Points on a hilly landscape, in no order, each with its height.
A climber steps from a point to whichever of its 2 nearest points has the largest rise for the distance, and stops where none of them is higher. Distance is the straight distance between rows; heights are no part of it.
Q_571: [164 147 115 127 154 117 135 122  95 105 135 168 109 125 139 138 148 106
 143 106 120 146 125 154 141 112 161 170  45 140 138 138 189 174 121 126
 150 136 125 163 135 134 108 141 178 136 103 149 126 160 166 156 112 143]  height 65.9
Q_879: [124 103 141  90 144 153 116 113 113 109  95  92 149 159 116 112 140 207
 107 147 133  94 136 152 101 120 131 109 177 153 182 150  78 150 112 136
 116 128 133 123 140 123 146 138 103 140 134 125 141 126 170 114 147 152]  height 61.4
Q_295: [137 106 173 110 148  61 170 142 171 140 128 221  97 156 123 141 145  49
 136 122 124 173 158 129 160 120 145 147 100 128 148 100 131  86 139 109
 112  98 136  96 115  66 174 174 139 123  74 131 107 119  29 110 138 117]  height 52.4
Q_425: [109  79 140  99 131 150 113 177 110  87 123  98 158 127  91 135  64 151
 161 132 122  67 122 154 131 141 103  59 158 154 140 123 113 171 118 155
 104 188 191 148 134 173 181 125  98 126 110 122 119 105 156  86 202 161]  height 41.8
Q_672: [156 124  78  93  80  96 130 106 101 129  50 146  95 167 198 131 160 162
  89 142 101 145 112 152 140 143 139 172 126 130 126  82  74 116 130 139
 130 122 125 140 148  79 115 190 145 127 132 167 108 148 143 145 119 184]  height 4.6
Q_838: [141 119 142 119  94 156 140 134 146 116 116  92 137 117 118 134  88 178
 159 141 103  76 129 109 142 113  61  81 171 151 125 160  86 116 108 156
  92 153 139 137 153 116 144 120  65 117 165 112 139 115 116 100 131 158]  height 52.6
Q_163: [ 78  63 154 127 124  56 141 117 159 142 100 181 139 159 139 117 120 105
 111  96 126 167 140 106 162 130 134 134 138 127 121  99 101  53 137 126
  93 111 125  83 130  77 149 188 112 151 150 138 143 100  25 136 108 116]  height 47.9
Q_925: [105 125  63 125  85  91  91 163 116 171  99 122 109 174 163 138  55 152
 112 138 100 115 188 144 162 212 103 191 158 139 120 137  88 112 112 129
  98 131 164 129 108 120 140 178  94 142 139 150 133  95 131 143 152 156]  height 82.5
Q_654: [176 126 143 118 118 110 147 165 149 143 139 215 131 148 111 117 130  80
 139 103 161 168 143 129 152 143 148 153  64  98 109 139 173  78 128 111
 133  96 125 141 135  85 132 165 177 161 100  93  80 184  48 126 130 123]  height 5.2
Q_952: [140 112 169  87 154 182 136  95 129  99 152 118 147 133 120 126 166 167
 140 137 130 102  97 127 126  71  92  93 168 161 176 128  83 117 106 155
 106 136 111  88 121 128 167 102  53 127 147  74 158 124 159 106 126 151]  height 50.3
Q_468: [128 176  96 135 140 203 137 185  89 142 128  93 171  82 144 157 158 119
 112 149 109 102 106 171  89 146  75  73 151 125 144 163  75 149 133 116
 148 146 123 125 129 123  71 114 134 118 161  97 160 122 185 150  79 106]  height 45.2
Q_722: [102  64 130 110 159 134  99 114 168 120  84  98 131 201 125 108 166 206
 110 124 138  88 151 163 104  96 144 124 189 151 158 129  70 153 128 143
  96 118 139 104 122 132 174 134  95 137 115 137 184 105 169 117 144 186]  height 57.1
Q_536: [135 179 115 173 166 123 134 104 103 108 121 148 140  97 150 129 163 119
 118 127 116 111 140 155 109 121 131 125  73 118 152  97 118 142 163 128
 152 159 102 133 129 139  79 116 136 125 155 156 139 120 168 168  58 102]  height 43.3
Q_483: [139 126 163 122 114 128 125  70 147 110 120 133 160 128 129  94 190 147
 130 120 141 148 127 115 123  92 143 126 103 117 125 125 104 101 133 130
 119 112  86 108 148 108 123 134 118 130 164 129  89 149 106 129  84 136]  height 9.9
Q_938: [148 149  72 132 137  87 162 137  76 117  96 199  96 141 175 127 137 117
 129 116  86 156 125 188 120 143 154 190  50 123 135  97 163 131 146 142
 170 158 105 170 138 107 101 145 197 128  94 172 130 136 148 150  91 154]  height 54.0
Q_95: [203  86 144  68  98 178 147 128 122 113 168 100 123 143 119 117  75 134
 142 153 129  70  90 107 178 120 100  68 172 153 105 126 170 128 120 139
 137 132 126 157 145 166 173 114 116 124 112  61 128 167 118 105 240 155]  height 44.6
Q_142: [168 166 117 100 106 193 102 198 123 154 154 137 129 106 133 147 128 108
 151 141 118 152 114 138 113 164 111 146 115 145  82 146 167 167  94 109
 141 117 145 155 162 161 110 129 151 114 149 131 156 152 130 122 139 154]  height 76.4
Q_504: [ 99 194 119 112 161 113 153 115 173 147 112 206  97 124 103 112 121  92
 197 100 102 157 135 118  99 134  75 143  73  93 135  87 106  75 157 121
 102 121 139  64 120 117 125  97 157  90 131 121 100 154 101 113 124 103]  height 60.4
Q_612: [ 96 159 123 140 153 151 103 100 157 154 132 125 165 107 122 137 142 144
 195 111 114 109 157  99 121 153  71 134 148 101 126 129  62  98 106 129
  81 149 103  76 129 120 122  83  79 131 160 150 172 105 129 104  80 128]  height 68.8
Q_928: [121 192  66 117 132 173 112 148 117 176 106 161 131 117 163 131 126 120
 158 126 105 119 120 119 102 180  91 149 120  69 110 116  93  98 159 108
 145 103 117 107 137 117  66 113 210  85 159 125 131 139 144 139 117 139]  height 62.0
Q_220: [162 150 142  86 152 129 144  88 108  79 177 153 134 135 118 121 187  96
 129 141 125 154  87 145 140  58 144 127  62 117 148 106 141 155 135 111
 154 112  98 129 134 156 138 146 121 112 122  84  98 178 169 147 138 136]  height 20.6
Q_430: [149 120 179 122 113  95 150  93 149  96 134 163 145 128 127  77 185  92
  88 132 154 159 118 109 127  78 184 126  65 112 164 105 140 128 183 117
 120 117  84 134 125 110 163 144 168 127  81 111  49 175 103 109  75 116]  height 35.6
Q_370: [133 114 171 168 138 124 126  56 111 117 144  95 148 122 115  62 166 175
  82 131 177 115 118  80 120 108 194 123 137 122 143 160 153 112 159 117
 152 101  74 143 112 139 131  92 139 170 109 135  79 160 128 144 118 111]  height 42.4
Q_753: [ 93 175 144 215 147 116 108  77 166 113 150 108 147  96 128 118 164 128
 136 127 185 120 160 124 100 147 118 156 133 115 141 155 122 108 133 131
 102 160 101 137 101 123  89  73 106 157 148 153 124  98 114 135  42  65]  height 60.6
Q_977: [144 120 143  92 136 108 110 100 166 125 103 133 117 152 134 125 147 134
 141 119 100 116 133 100 129  62 101 116 133 142 139 114  89 129 111 138
  96 121 121  94 136  98 165 137  68 101 145 145 159 105 131 125 111 170]  height 77.6
Q_24: [170 167  66  75 160 135 139 180 142 162 117 210 100 151 133 145 119  98
 199 125 107 150 135 139 119 151  87 193  81  95 104 120 186  91 104 115
 139 133 152 124 137 116 115 128 157 111 105 129 151 151 139 132 151 160]  height 51.3
Q_812: [ 70  80  93 148 101  67 103 103 136 140  85 105 111 172 176 137 117 173
  76 111 115 154 131 141 138 181 175 179 175 119 124 107 102 112 120 135
  93 111 128 104  99  73  95 164  83 172 128 162 124 103 130 150 103 138]  height 49.1
Q_173: [142 183 129 149 114 185 118 135 117 146 141 135 148  98 152 125 166 107
 138 131 122 123 122 125  95 147 102 122  98  88 106 128 127 111 153 103
 159 119 104 129 147 140  74 111 171  93 191 117 113 150 124 150  94 117]  height 66.7
Q_791: [118 118 160 138 164  80 131 128 139 102 132 178 132 106 113 139 125  75
 147  65 143 169 166 112 112 135 146 166  21 135 131  99 173 136 132 112
  94 156 134 117  91 154 144 126 147 137 103 148 103 130  94 101  86  78]  height 45.8
Q_183: [ 48 168 101 170 142 122 113 151 149 156 129 103 130  75 121 151  94 111
 152 116 126 147 167  93  86 190 102 155 108 103  92 128 141  96 137 108
 131 134 135 103  96 152  77  84 145 135 158 154 130  88 126 125  91  64]  height 66.1
Q_898: [142 114 178 115 125 166 126  63 103 112 151  85 164 114 110  98 178 181
 109 134 155 111 107 107 113 106 149  88 140 125 140 149 126 109 130 103
 150  99  77 132 134 149 151 111 112 165 137  92 105 168 134 124 150 126]  height 39.8
Q_758: [181 105 185  96 112  94 133  80 155 129 152 173 133 132 100 105 138  71
 157 132 154 160 112  90 167  69 122 108 101 131 114 117 152 105 150 128
 116 102 107 115 136 116 181 143 119 123  94  93  80 157  99 102 141 117]  height 12.3
Q_8: [ 69 113 135 122 147  73 143 125 147 139  84 185 111 123 150 114 169 109
 132  77  99 172 143 137  99 148 154 175  75 122 142  65 110 114 153 106
 105 125 123  89  94  93 122 154 157 127 107 187 139 108 111 131  75 122]  height 43.2
Q_395: [104 164 156 154 132 191 122  73 118  99 148  83 166  92 131 119 209 178
 125 148 158 120 114 160 106 126 106 113 148 116 160 166  64 118 124 154
 130 131  86 120 135 102  96  94 102 161 150 102 154 118 138 133  70 121]  height 58.9
Q_279: [127  60 148  98 141 139 105 123 107 110  75  75 126 207  80  97 119 197
  90 162 133  84 154 130  96 171 150  82 176 148 167 170  86 152 120 118
 143 148 152 138 115 147 148 150 136 136 113 150 137 101 159 109 193 157]  height 66.9
Q_525: [182  53 148  89 143 138 123 113  99 111 109 106  99 201  83 104 115 151
 111 151 140  73 150 123 125 131 135  85 150 164 151 139  99 152 112 139
 134 130 152 125 129 149 180 147 116  98 107 126 149 140 161  96 233 156]  height 72.9
Q_730: [ 49  81 125 162 146  57 113 111 132 117 102 147 114 140 158 137 130 132
  91  79 113 170 144 130 128 164 189 187 122 134 123  99 133 123 146 113
  98 135 124 100  90  87 104 145 114 169 124 180 148  91 112 149  78 107]  height 46.5
Q_156: [ 89 133 105 141  87 151 116 194 153 180 157 106 141  85 120 145  86 111
 145 123 107 165 120  94 143 185 123 134 166 111  39 138 153 106  79 107
 129 117 145 122 148 146 103 126 124 103 162 115 119  94  58  99 140 133]  height 66.2
Q_269: [117 141 123 134 103 193 112 155 111 136 171  82 128  72  89 107 107 134
 110 151 146 148  91 120 120 116 169  90 185 158  76 172 196 170 123 103
 160 113 121 179 118 171 129 106 153 141 108 117 107 144 104 108 160 130]  height 53.3
Q_906: [144 144 157 156 133 127 137  84 115  89 158 157 146 105 123  78 169 109
  97 130 171 129 107 109 124  62 166 123  64 120 159 125 162 142 201 134
 154 144  86 159 113 180 159 114 160 138 120 103  65 184 145 144  80  99]  height 32.4
Q_271: [157 129 122  88 150 103 111 138 124 122 128 147 107 157 117 153  96 102
 166 115 102 135 162 128 146 125 113 155  96 151 128 108 130 173  89 141
 102 137 167 123 145 131 160 153  95 113 113 129 147 127 167 110 160 172]  height 36.3
Q_375: [ 84 126 101 120 105  97 112 153 119 164 131 103 123 145 137 160  82 146
 123 106 105 152 174 116 147 191 123 154 137 118  98 143 132 129  93 120
 110 115 161 126 146 126 113 156  99 158 157 137 120  97 120 137 138 133]  height 78.4
Q_456: [108  59 152 132 111 101 130  78 164 134 110 107 148 159 117  99 146 186
 108 108 148 139 140 102 160  98 151 126 169 120 128 127 104 116 107 155
  99  93 114  97 157 112 161 142  98 140 140 150 146 121 109 109 149 137]  height 51.4
Q_814: [162 142 149 144 144 142 122 101  84 106 183 129 129 106 114 113 142 116
 127 116 152 128 106 116 131  82 160 115  71 153 140 137 193 159 165 116
 174 124 100 170 108 193 154 105 164 145  97 112 106 187 177 142 151 119]  height 28.1
Q_406: [ 92  64 161 125 147 114 114  81 201 131 122 106 145 178 124 107 183 167
 125 102 134 105 137 142 131  57 141 129 199 135 137 119  90 119 123 149
  85 109 114  91 137 113 189 119 100 126 122 141 193 106 126 106 123 164]  height 53.8
Q_192: [124 193  67 106 140 174 128 193 135 182 121 197 105 120 133 140 115 115
 179 127 125 151 121 131  99 184  83 191 103  81  91 115 152  98 135 118
 142 100 141  98 145 132  86 110 218  90 140 133 152 151 136 136 140 127]  height 58.0
Q_286: [193 117 127  98  64 188 125 177 164 156 148 119 107 137 128 121  71 134
 134 166 136  97 104 113 183 115  99 118 183 152  71 159 180 125 103 157
 125 110 148 166 169 147 141 136 127 108 148  99 159 164  73 102 197 169]  height 50.7
Q_905: [163 112 188 107 127 124 138  98 161  98 114 103 107 154 134 118 110 121
 143 156  92 106 105 108 166  21 103  93 147 133 139 106 118 139 111 143
 116 134 130  90 117 101 187 127  53  65 111  98 168 107 132 115 140 149]  height 83.3
Q_914: [133  71 128 111 113  66 131 119 119 122 106 150  94 172 144 113 148 133
 101  94 140 173 134 116 162 126 186 162 105 122 129 121 126 128 117 140
 135  87 140 129 144  95 124 182 176 158 107 150 118 151 106 129 155 143]  height 43.4
Q_154: [210  78 132 123  88  85 156 115 137 136 131 154  75 169  99 135  67  84
 151 154 156 120 116  92 223  57 126 127 141 105 100 132 161 116 103 155
 142 104 129 136 154 116 150 139 132 126  77  98 141 170  86 113 193 115]  height 61.6
Q_695: [133 148 104 106 103 152 108 195 123 151 129 118 124 130 138 153  88 135
 148 121 101 118 143 124 131 177  92 133 145 143  89 151 126 151  86 126
 107 133 172 145 158 143 133 139 110 118 157 128 131 108 123 114 162 159]  height 85.2
Q_424: [ 88 172 107 165 119 155 105 179 144 164 140  85 122  68 128 152 112 110
 129 124 120 153 140 109  95 177 131 139 144 116  71 147 160 123 108  87
 149 115 127 142 113 144  69  91 136 109 156 134 115  95  96 127  96 101]  height 69.7
Q_603: [152 122 102  96 125  91 102 140 141 130  73 153  96 182 143 150 109 120
 132 128 104 111 172 159 131 121 130 176 122 176 165 120  84 180 129 141
  94 121 171 116 109 123 166 170  87 105 103 149 155 112 186 128 146 203]  height 32.1
Q_933: [139 142 151 139 178 136 120 102  65  88 161 116 126 102 102 148 133 142
 113 108 131 112 114 142 113  89 170  92 100 169 177 129 165 183 132 126
 147 139 132 146 110 189 147 102 140 152  98 145 134 142 195 136 164 111]  height 23.1
Q_770: [208  69 133 124  85 104 157  86 118 127 121 125  94 162  94 117  74  94
 138 175 146  86 111 104 205  59 144  97 145 111 127 103 137 139 118 151
 157 129 129 119 130 132 185 108 112  81  38  89 170 145 118 111 219 116]  height 67.3
Q_558: [ 65 102 142 136 153  79 112 110 163 139 137 166 155 119  97 126 122  95
 168  73 120 162 161 103 111 149 113 162  87 129 121  68 129 106 128 119
  71 147 116  55 110 138 155 114  83 130 132 168 163  96 129 105  80  93]  height 54.4
Q_837: [143 146 146 125 122 196 137 117  96 109 180  98 155 100 135 120 179 164
 102 145 138 125  94 141 112  93 129  93 115 129 149 152 136 135 144 107
 169 116  81 150 140 149 122 114 122 141 175  81 111 175 159 160 129 120]  height 36.6
Q_110: [151  84 130 124 140 127 129  71  78 105 100  92 104 187 122  86 164 187
  63 121 119 118 122 120 112 129 204 126 141 143 161 131 119 158 126 119
 162  99 117 141 129 126 131 133 176 146  87 165 121 140 162 151 174 150]  height 8.6
Q_727: [166 106 188 126  84 124 114  69 160 116 150 137 172 111 114  90 148 122
 143 122 175 134 116  81 132  81 136 104 103 109 120 133 144  92 152 138
 103 110  81 102 132 143 164 127 111 151 131  85  70 175 113  88 110 109]  height 11.1
Q_550: [ 66 162 120 176 128 122 121  76 163 114 134  72 126 110 134 147 166 156
 117 149 156 107 128 148  98 163 138 151 176 113 152 162  96 127 121 150
 112 118  95 136 118  78  71  74  92 169 139 155 124  83 123 145  62 111]  height 55.7
Q_282: [ 87 128 172 175 129 106  96  93 160 108 147 128 164  95 112 121 153 120
 151  92 156 150 149 111 110 132 118 153 106 124 133 120 134 126 114 131
  84 154  98  88 112 151 135  93  89 159 137 160 135 103 124 106  68  83]  height 57.0
Q_802: [116 130 140 157  82 166 101 177 142 147 188 106 145  55 112 130  85 111
 131 113 149 165 100  90 149 145 166 106 157 132  54 146 202 163 101 128
 134 119 127 158 123 169 133 111 149 145 115 114  95 128  85  94 147 136]  height 57.9
Q_540: [135 149  96  94 101 181 125 164  86 123 123  75 109 152 145 111 121 180
  88 173 129 121 104 191  99 149 142  99 188 158 154 181 153 159 146 115
 179 129 137 211 151 132 108 138 169 140 126 128 122 124 176 176 161 128]  height 33.0
Q_992: [153 149 147 105 120 105 132  97 141 142 126 156 131 138 128 125 145 115
 163  98 116 144 130  97 133 125  96 125  93 105 102 118 128  94 123 122
 114 105 115 107 150 115 114 135 114 121 162 130  99 137  92 121 116 140]  height 8.5
Q_193: [109 177  75 144 108 150 124 168 120 153 155  90 103  88 121 158 104 119
 106 144 126 144 117 147  94 138 162 110 195 165 113 179 175 167 116 114
 161 115 155 202 123 132  84 116 143 125 136 151 103  96 130 145 123 124]  height 27.1
Q_195: [161 159  99  80 145 126 113 133 101 104 105 144 112 146 155 143 150 133
 130 140  97 108 138 169 103 119 132 149  97 154 166 104  80 172 122 128
 125 126 144 112 128 128 140 164 112 109 129 139 147 125 206 152 113 173]  height 28.3
Q_21: [211 110 134  97  79 152 142 152 142  99 120  98  76 169 122 113  68 137
 132 159 122  82 117 119 158  92  78 105 150 149 121 158 138 130 111 150
 136 132 146 164 156 127 165 129 102 103 145  69 160 164 112 108 212 153]  height 47.7
Q_726: [ 91  84 152 164 115  67 126 110 163 118 115 152 144 145 147  93 154 143
  93  97 161 180 128 102 145 156 177 149 122 100 117 121 108  65 152 127
 103 109 113 101 115  68 127 163 114 176 148 119  79 126  42 129  91  95]  height 46.3
Q_2: [111 198  28 163 153 146 117 205 108 167  97  97 139  86 123 178 111  81
 101 155 100 107 122 178  76 162  97  83 192 160 130 156 120 166 126 116
 154 159 152 158  78 123  82 108 143  89 115 148 155  79 181 169  92  92]  height 39.0
Q_509: [ 91 170 114 166 144 144 132 139 141 126 157  81 125  64 105 159 123 125
 118 138 144 124 125 129 101 116 151  87 177 154 121 167 184 154 130 113
 149 132 149 181 106 149 102  72 109 155 121 148  87 102 137 114 127  99]  height 23.7
Q_921: [101 108 118 115 100 169 116 172 128 127 144  59 155 106  95 131  95 168
 121 138 119 124 110 126 109 137 144  76 193 137  90 168 153 155 102 125
 136 130 144 174 144 144 134 121 124 141 130 105  99 107 104  93 173 134]  height 49.0
Q_711: [123 136 163  87 174  82 140 111 156 115 129 163 127 140 147 119 197  73
 146 135 104 166 118 148 114  74 144 133  93 118 145  66 132 149 143 101
 103 123 128  86 115 113 143 154 117  73 101 151 133 113 157 125  88 157]  height 12.1
Q_701: [153  67 146  61 114 197 135 163  92 117 146  76 154 146 101  99 101 141
 115 149 128  74 100 126 141 156 116  43 189 145 108 147 161 146 123 117
 144 159 130 164 136 193 164 115 143 144 102  90 122 133 117  93 218 146]  height 41.3
Q_139: [168 143 122 116 136 152 110 164 105 115 161 143 119 121 126 155 119 110
 149 116 136 147 134 143 143 130 145 165  85 140 102 153 207 179 101 127
 134 117 144 171 146 162 121 124 176 150 111 145 145 173 158 122 159 138]  height 81.5
Q_160: [160 153 119  73 161 153 147 119  99  91 149 136 110 147 143 130 174 126
 122 141 115 127 100 162 126  81 126 125  87 140 170 103  91 167 118 120
 156 120 122 117 145 138 138 152 100 108 149  90 125 154 200 156 125 149]  height 24.7
Q_133: [127 108 162  70 143 190 155 164  90  94 133  91 160 117 108 121 130 156
 140 144 146  80  81 147 117 105  65  68 172 165 177 129  91 120 123 156
 112 174 150 113 129 164 148  96  71 149 150  66 119 126 173 112 155 165]  height 47.6
Q_182: [106 130 163 110 152 184 128  76 142 106 152 111 151 127 130 111 227 165
 124 132 150 113 100 153 110  62 129 114 147 145 180 119  68 116 121 147
 116 122  85  84 126 112 148 106  95 131 147  94 175 131 159 129  83 161]  height 53.6
Q_893: [168  98 159 132  92 135 147 118 146 100 132 101 133 117 130 149  44 146
 162 131 102  55 100 108 175  96  74  89 138 135 136 123 116 132 103 161
 109 155 149 126 139 112 180 111  67  89 139 106 142 120 108 106 166 144]  height 54.5
Q_36: [109  19 116 116 109  40 128 116 120 137  93 156  90 184 159 136 116 134
  76 121 141 169 155 120 177 131 181 148 164 121 123 118  91 101 117 158
 116  94 166 104 133  92 138 208 147 155 125 140 145 135  71 151 172 134]  height 47.1
Q_394: [122 173  58 113  76 158 115 193 108 155 114  76  94 139 166 141 100 138
  86 169 113 146 108 186  96 171 137 117 206 151 128 177 154 167 126 123
 163 118 158 203 127  97  86 136 154 117 129 147  97  96 156 166 124 131]  height 29.9
Q_738: [148 148 137 124 126 126 122 158 145 161 147 173 137 124 119 134 125 101
 166  86 141 169 144 114 111 161 111 157  64 102  91 130 178 106 123 112
 132 112 136 128 140 139 105 124 163 138 146 111  99 150  76 121 126 121]  height 6.9
Q_643: [176  90 167  93 144 131 136 112 131  89 103 109  88 175 107 105  85 139
 131 160 121  81 100 123 149  58 119  81 150 170 160 122  96 150 116 150
 135 138 140 111 111 124 193 125  70  82 107  82 161 130 156 106 204 168]  height 78.3
Q_573: [121 163  66 225 172  96 169 129 114 171 104 184  92  92 181 124 107 108
 134 143 146 115 150 149  83 173 117 162 121 103 112  77 124  86 225 142
 159 161 125 170 113 136  65 100 199  96 137 166 105 108 132 141  83  78]  height 55.9
Q_315: [ 95  86  87 122 101  66 118 137 119 175  91 161 100 179 160 146  43 132
 107 126 108 124 168 111 182 172 105 184 144 128 113 122  97  79 111 148
 112 125 169 101 123 115 145 202  88 135 150 138 165 109  90 168 147 144]  height 78.0
Q_826: [132 181  82 123 134 197 116 243  79 150 106 107 148  83 131 146 125  83
  97 152 107 114  92 179  87 159  80  86 168 156 134 150 109 187 134 123
 162 173 152 140 122 144  81 125 159  95 148 107 183 114 190 170 102 106]  height 42.3
Q_878: [113 160 161  95 162  75 174 131 169 147 117 217  86 136 116 102 151  73
 159 115 108 163 138 125 114 131 122 158  72 116 158  76 120  74 146 110
 101 123 141  85 118  78 148 147 145  96  87 126  89 135  54 112 115 110]  height 56.0
Q_507: [118 106 127  86 101 188 140 149 132 119 122  66 169 110 101 116 120 193
 133 172 138 100 126 134 119 131  92  58 213 144 114 184  96 120 110 139
 123 146 142 156 153 138 131 107  95 144 158  80 112 110 121  97 158 155]  height 49.8
Q_840: [ 68 133  86 187 110  92 102  86 136 134 108 101 110 135 167 157 143 155
  97 128 128 131 120 146 114 191 165 195 176 116 147 117 110 113 137 142
 108 119  94 132  91  62  75 105  88 168 129 191 121  93 132 158  60 121]  height 51.8
Q_122: [ 46  61 115 155  96  83 125 114 156 161 103 138 140 188 130 147  63 142
 103 121 117  98 158 120 184 146 139 176 172 142 124 123  93 102 111 145
  82 114 174  86 123 119 156 172  52 127 157 160 185  94 104 151 137 134]  height 75.0
Q_773: [109 116 145 152  87 123 129 140 151 166 165 117 172 101 130 155  89 123
 159  92 116 139 139  78 168 154 100 124 148 110  67 139 142  81  95 132
  97 124 135 119 164 138 142 126  85 129 175 121 104 109  71 101 138 114]  height 63.7
Q_981: [179  73 156 138  63  79 159 106 150 117 112 128  97 169 113 140  43  90
 136 158 131 121  93  88 209  52 106 123 130  84 130 108 137 126  91 143
 130 116 128 107 142 105 166 148 116  91 103 111 164 140  59 120 153  99]  height 58.1
Q_78: [145 103 113 102  95 111 137  78 101 112  75 104 107 168 170  92 171 195
  69 135 109 128 100 143 122 115 187 142 141 131 152 105  86 135 128 134
 149 109 112 157 155  99 113 170 160 137 132 154 121 150 162 139 150 163]  height 6.4
Q_487: [ 76 161 107 163 156 110 135 167 143 147 133 169 110 105 127 138  94 131
 147  88 145 184 154 108  92 203 118 176  67  96 105 115 148  78 166 102
 127 133 160 122  97 127  80 110 191 132 141 134 109 120 100 136  99  67]  height 62.5
Q_107: [139 189 139 210 136 200 121 134 133 135 146 120 177  69 150 114 167  91
 115 172 144 115 129 105  96 130 107 108 115  88 117 145 137  98 171 106
 160 147  99 131 130 153  75  79 161  89 190 101 112 128 115 154  58  75]  height 70.9
Q_290: [110 133 126 123 144  65 180 133 121 113  95 200 102 132 148 119 164  93
 122 115  91 165 131 165 107 153 165 184  40 121 152  77 127 130 153 121
 139 142 126 136 124  90 124 161 200 123  73 164 119 136  97 131  99 137]  height 46.9
Q_937: [ 81 173  60 190 150 101 151 156 111 154 115 184  96  96 161 150  81 131
 128 118 144 151 132 147 100 194 113 189  99  95 116  96 149  97 191 119
 164 151 140 140  91 125  65 102 225 112 120 163 120 118 131 160  94  84]  height 59.2
Q_523: [110  57 134 131  96  53 137  90 158 154  99 143 120 171 140 126 110 160
  96 111 141 145 144  89 187 121 140 131 164 115 115 130  94  87 110 150
 107  99 134 104 161  90 133 186 106 145 171 140 135 118  55 140 147 127]  height 49.5
Q_363: [ 95 183 130 179 160 172 161 101 106 103 162  83 158  83 127 127 187 158
  86 160 156  94 109 189 102 107 109  89 159 145 170 177 101 125 147 150
 177 153  95 157 141 126  84  84 105 154 151  99 142 113 169 167  98  99]  height 53.4
Q_978: [123 171 106 126 133 152 104 175  91 129 121  87 138  97 132 170 117 155
 114 132 108 110 149 167  95 146 113 106 134 162 138 152 117 192 118 119
 127 152 156 144 115 134 109 124 120 149 132 142 145 111 188 136 121 122]  height 32.0
Q_423: [130 196  87 198 164 169 134 165 100 147 126 104 155  72 167 159 138  91
 104 156  99  85 134 163 106 150  92  90 150 112 133 135  96 141 168 121
 180 143  89 132 120 130  60 110 167  98 167 128 174  98 170 158  87  85]  height 48.6
Q_825: [103 190 140 203 125 180 130 114 149 120 151  71 167  68 136 140 179 124
 132 154 156 118 136 116  90 149  98 117 148  93 111 185 123 102 122 120
 131 138  98 124 123 120  73  63 127 136 160 119 121 103 110 123  53  91]  height 65.8
Q_389: [134 105 130  79 137 189 125 150  80 116 136  48 136 161  88 102 117 167
  95 167 127 100 100 148  94 150 134  74 184 155 139 187 151 149 131  93
 176 143 134 186 127 170 137 129 156 154 106 110 127 129 142 135 189 129]  height 37.3
Q_943: [163 110 153 162  59 110 141 111 145 135 122 110 131 146 125 165  25 112
 155 119 112  94 104  88 197  86  70 131 120  99 111 117 146 102  82 145
 112 138 156 119 154 113 168 135  92  92 147 122 154 124  51 127 156 114]  height 56.3
Q_493: [138 163 132 183 167  96 130 107 117 124 127 158 129  94 127 130 139  97
 130 103 146 138 151 126 101 124 133 154  47 128 138  97 161 139 158 107
 128 167 129 149 111 156 103 112 165 130 135 161 104 126 123 142  65  84]  height 41.4
Q_929: [132  90 169  77 161 177 140 135  81  82 149 102 172 124 102 136 109 151
 148 126 138  83  89 133 123 130 129  51 145 150 172 101 133 159 117 147
 113 166 142 115 115 185 188 104  90 151  93  87 121 104 181  95 198 150]  height 44.7
Q_813: [178  85 155  87 138 109 118  93 110 108 160 133 116 133  90 119 151  91
 159 126 143 150 120 101 162  77 166 109  95 125 111 113 154 151 119 131
 130 103 113 113 126 145 175 134 133 121  63  93 113 179 157 103 184 138]  height 15.2
Q_805: [117 162 141 130 168 151 111 139  92  97 149  95 150  86 110 186 127 138
 139 118 126 120 129 153  95 106 118  98 107 157 162 111 131 204 107 135
 116 159 151 117 113 174 129 112 100 154 122 153 148 126 198 117 119 105]  height 27.9
Q_491: [164  89 154 116 127  68 157 120 118 103 130 158 108 144 118  94 174  88
 103 128 146 164 127 131 155 104 188 157  66 132 146 114 145 138 159 134
 143  91 113 131 126  98 144 166 202 139  67 149  90 171 114 119 128 142]  height 39.1
Q_148: [112 186 111 194 182 140 141 105  99 119 144 128 143  85 140 163 172 145
  90 138 138  85 133 187 112 101 120  98 135 157 174 129 104 146 155 155
 164 157 109 150 122 132  76 108 110 136 152 158 166 107 192 168  84  93]  height 48.4
Q_361: [147 161 149 100 176 101 140  98 134  88 133 180 127 124 115 130 179  67
 151 137 117 161 126 154 126  94 138 143  44 121 138  77 153 164 136 101
 132 140 120 107 119 144 117 144 129  90 104 123 107 152 158 127  92 110]  height 15.7
Q_96: [ 92 128 113 132 129 105  97 105 167 157  98 133 140 151 135 128 136 150
 151 102  95 119 156  93 124 133  96 157 135 118 122 109  82  93 111 123
  75 122 119  82 136  99 134 138  73 122 153 158 152  93 118 126  94 151]  height 73.0
Q_112: [128 198  84 200 167 156 129 145 106 163 124 152 125  80 164 126 112  90
 124 154 131 107 144 148 102 161  95 130 117  84 112 101 139 111 202 121
 188 146 108 147 128 150  63  96 211  82 155 148 148 102 149 166  91  86]  height 52.1
Q_704: [158 109 132 123  73 170 118 186 148 164 178 134 146  87 117 134  82 102
 151 135 144 134 101 103 194 140 139 115 172 126  41 135 198 133  91 138
 121 101 143 145 157 162 140 136 141 136 125 110 126 149  76  87 179 162]  height 54.1
Q_146: [177  80 129  85 136 118 135  94  90 107 134 116  99 171 101  95 160 129
 108 128 133 130 133 118 146 103 182 122  99 137 137 131 132 144 114 129
 154  78 111 130 141 145 151 135 173 128  78 131 133 177 163 139 187 159]  height 11.6
Q_17: [114  93 165 167 119  79 137  90 140 113 134 120 126 140 129  73 140 170
  79 112 178 158 121  83 148 125 206 146 129 113 137 152 135  99 155 135
 136 109 109 151 112  98 126 129 147 169 117 135  69 154  78 137  97 106]  height 44.5
Q_22: [ 92 172 114 118 160 144 117 109 162 154 116 162 128 115 118 133 127 113
 201  99  90 126 150  74 105 141  59 132 107  83 129 108  72  72 149 123
  94 123 123  73 127 125 110  95 134  99 155 138 131 133 140 123 105 107]  height 64.4
Q_204: [ 91 182  67 142 125 131 112 182 113 153 100  72 137 106 136 181 110 127
 117 148  94 110 158 164  83 178 101 113 169 134 139 162  96 169 129 114
 110 155 150 144  93 109  85 101 109 145 106 151 134  76 181 155  84 108]  height 35.7
Q_420: [191 162  92  85 147 138 117 183 131 132 122 162  89 159 139 153  99  86
 200 142 108 117 154 138 144 142  90 187  89 130 111 129 158 144  79 122
 118 147 178 149 141 138 140 140  94 112 101 123 159 144 168 122 174 180]  height 42.5
Q_7: [ 65 103 152 192  89 106 111 157 152 138 185  82 166  86 112 147  86 122
 129 104 137 158 132  89 154 167 154 119 149 102  57 163 185 117 104 127
 123 124 133 131 131 167 135 118 109 162 138 113  76 110  73 104 136  95]  height 61.3
Q_544: [111  85 156 118 153  74 137 141 141 129 131 197 116 147 113 133 129  71
 134  71 144 193 155 123 152 140 164 165  59 122 140 106 142 108 126 115
 110 121 135 100 106 114 157 166 142 145  98 133 115 124  71 111 118 109]  height 49.2

Where does a climber stop that starts at each point below?
Q_204 => Q_424
Q_394 => Q_802
Q_361 => Q_107
Q_493 => Q_905
Q_654 => Q_905
Q_456 => Q_905

Call two points neighbours if one is among the 2 nearest of the other. Go from one point of each pair to the other, from neighbour to neighbour, staying as high as possible. Name the lowest point that can't be avoided.
Q_753, Q_925 => Q_523
Q_770, Q_802 => Q_921
Q_424, Q_813 => Q_654
Q_925, Q_139 => Q_142
Q_753, Q_395 => Q_493
Q_925, Q_695 => Q_375
Q_753, Q_905 => Q_558
